A landscape with many valleys, sampled at points; each row gives a point and its height.
A ball rolls from a point to the lowest of its 5 nearest points, and stops where none of them is lower. Distance is the straight distance between rows; heights are no part of it.
K_27: [-14,  14,  -1,   3,  -2, -10,   0,  12]  (h 3.12)
K_739: [ -9,  42,  -3,   0, -19, -35,  -6,  20]  (h 0.48)
K_448: [ 11, -19,  11,  -8,   4,  15,  -7, -20]  (h 4.36)
K_132: [  4,   8,  23, -12, -23,  -6,  -1, -12]  (h 4.95)
K_139: [  3,  21,  10,  -4, -19, -12,  -4,   5]  (h 2.39)
K_729: [ 13, -12,  21, -15, -18,  21,  -5, -27]  (h 3.78)
K_111: [  8, -21, -15,   4,  13,  18,   2,   3]  (h 3.46)
K_986: [-4, -5, -6,  4,  6, 12,  2,  6]  (h 4.13)
K_932: [  8, -35,  -9,  -6,  18,  34,   2, -18]  (h 0.82)
K_175: [-20,  -3, -24,  27,  27, -11,  13,  25]  (h 4.23)
K_710: [ -9,  11, -19,  11,   6,  -6,   4,  21]  (h 2.84)
K_703: [ 13,  -6,  12,  -4,   1,   8,  -5, -11]  (h 3.93)
K_164: [ 15,  -7,  12, -10,  -9,  11,  -5, -17]  (h 3.83)
K_465: [ -5,  33,   3,  -4, -21, -28,  -5,  12]  (h 0.83)
K_581: [-9,  4, -3,  6,  3,  0,  4, 10]  (h 3.90)
K_600: [  5,  15,   6,  -6, -14,  -6,  -5,  -1]  (h 4.45)
K_954: [  6, -30,  -8,  -2,  13,  29,   5, -12]  (h 1.01)
K_304: [ 20, -28,   9, -11,   6,  24,  -8, -32]  (h 3.67)
K_638: [ -8,  14, -26,  16,  17, -19,   3,  27]  (h 2.85)
K_578: [-10,   9, -23,  16,  17, -17,   9,  26]  (h 2.87)
K_781: [ 11, -18,  24, -18, -21,  20,  -4, -34]  (h 3.82)
K_885: [ -4,  10,   6,   1,   1, -10,  -5,   4]  (h 0.88)
K_989: [ 10, -38,   2,  -8,  18,  41,   2, -40]  (h 0.71)
K_10: [ 11,   6,  10,  -4, -12,   3,  -6,  -4]  (h 5.02)
K_16: [ 13, -36,   7, -12,  16,  30,  -2, -38]  (h 1.80)
K_996: [  7,  12,  13,  -4, -21,  -2,  -2,  -2]  (h 4.59)
K_393: [ -1, -14,   3,  -3,   9,  12,   2,  -3]  (h 4.11)
K_930: [ 11,  -3,  18, -13, -19,  13,  -4, -22]  (h 3.81)
K_934: [  6, -26, -15,   9,  27,  12,   4,   5]  (h 3.79)
K_224: [  9,  -8,  28, -17, -19,   8,  -4, -24]  (h 3.94)
K_383: [  7,   6,  31, -13, -28,  -8,  -1, -20]  (h 4.97)
K_688: [ 24,  -7,  35, -23, -30,   5,  -2, -35]  (h 5.94)
K_730: [-26,  34, -23,  10,  -3, -31,   0,  35]  (h 0.22)
K_618: [ 23, -24,   9, -14,  -2,  27,  -6, -28]  (h 3.37)
K_637: [-10,  30,  -2,   0,  -8, -34,  -4,  19]  (h 0.86)
K_546: [ -5, -20, -18,  14,  32,   3,   6,  11]  (h 3.91)
K_339: [  4, -10,   7,  -4,   4,   4,  -4,  -8]  (h 4.42)
K_242: [  9, -38, -10,  -4,  18,  41,   4, -27]  (h 1.47)
K_460: [-20,   6, -28,  26,  26, -19,  10,  29]  (h 2.94)
K_181: [-12, -12, -20,  21,  29,  -6,   6,  19]  (h 3.73)
K_355: [ -5,  33,   8,  -4, -26, -18,  -2,   4]  (h 1.33)
K_169: [-18,  26, -22,  10,   0, -21,   2,  30]  (h 2.33)
K_532: [  9,   2,  15,  -6, -20,   6,  -3,  -9]  (h 4.21)
K_227: [  6, -28,   8,  -6,  14,  26,  -2, -21]  (h 6.21)
K_73: [-15,  18, -12,   9,   4, -16,   3,  21]  (h 2.71)
K_926: [ -2,  18,  26,  -8, -27, -10,  -1,  -8]  (h 4.14)
K_725: [ -4,   1, -14,  10,  12,   4,   3,  15]  (h 3.11)
K_818: [ -1,  28,   1,   3, -11, -26,  -4,  13]  (h 0.75)
K_425: [-24,  30, -10,   5,  -4, -32,   0,  25]  (h 1.55)
K_38: [  0,  -1, -13,   7,  10,   7,   5,  12]  (h 3.34)
K_660: [-17,  11, -25,  20,  22, -25,   8,  32]  (h 2.88)
K_171: [-11,  -8, -42,  34,  31,  -4,  10,  33]  (h 0.13)
K_240: [-28,  37, -11,   1,  -6, -41,  -3,  33]  (h 1.60)
K_692: [ 20,   1,  37, -21, -30,  -1,  -3, -26]  (h 4.81)
K_112: [  2, -22,   4,  -3,  10,  19,   0, -10]  (h 1.12)

For each start below, name the point where the ball stops.
K_578 -> K_730
K_926 -> K_739
K_986 -> K_730
K_339 -> K_989
K_729 -> K_989
K_111 -> K_989
K_934 -> K_989
K_996 -> K_739
K_38 -> K_730
K_355 -> K_739
K_638 -> K_730
K_27 -> K_739

Two balls start at each pair of points below. Name the first point that both come to, or write never.
K_688, K_132 -> never
K_393, K_164 -> K_989
K_930, K_703 -> K_729
K_448, K_532 -> K_989

Call two points neighbours if one is among the 5 nearest of the other. Go from one point of each pair to the other, from neighbour to neighbour, staying as low as possible. Name the highest point that can't be avoided.
K_989, K_730 -> K_111
K_730, K_739 -> K_637
K_739, K_885 -> K_139
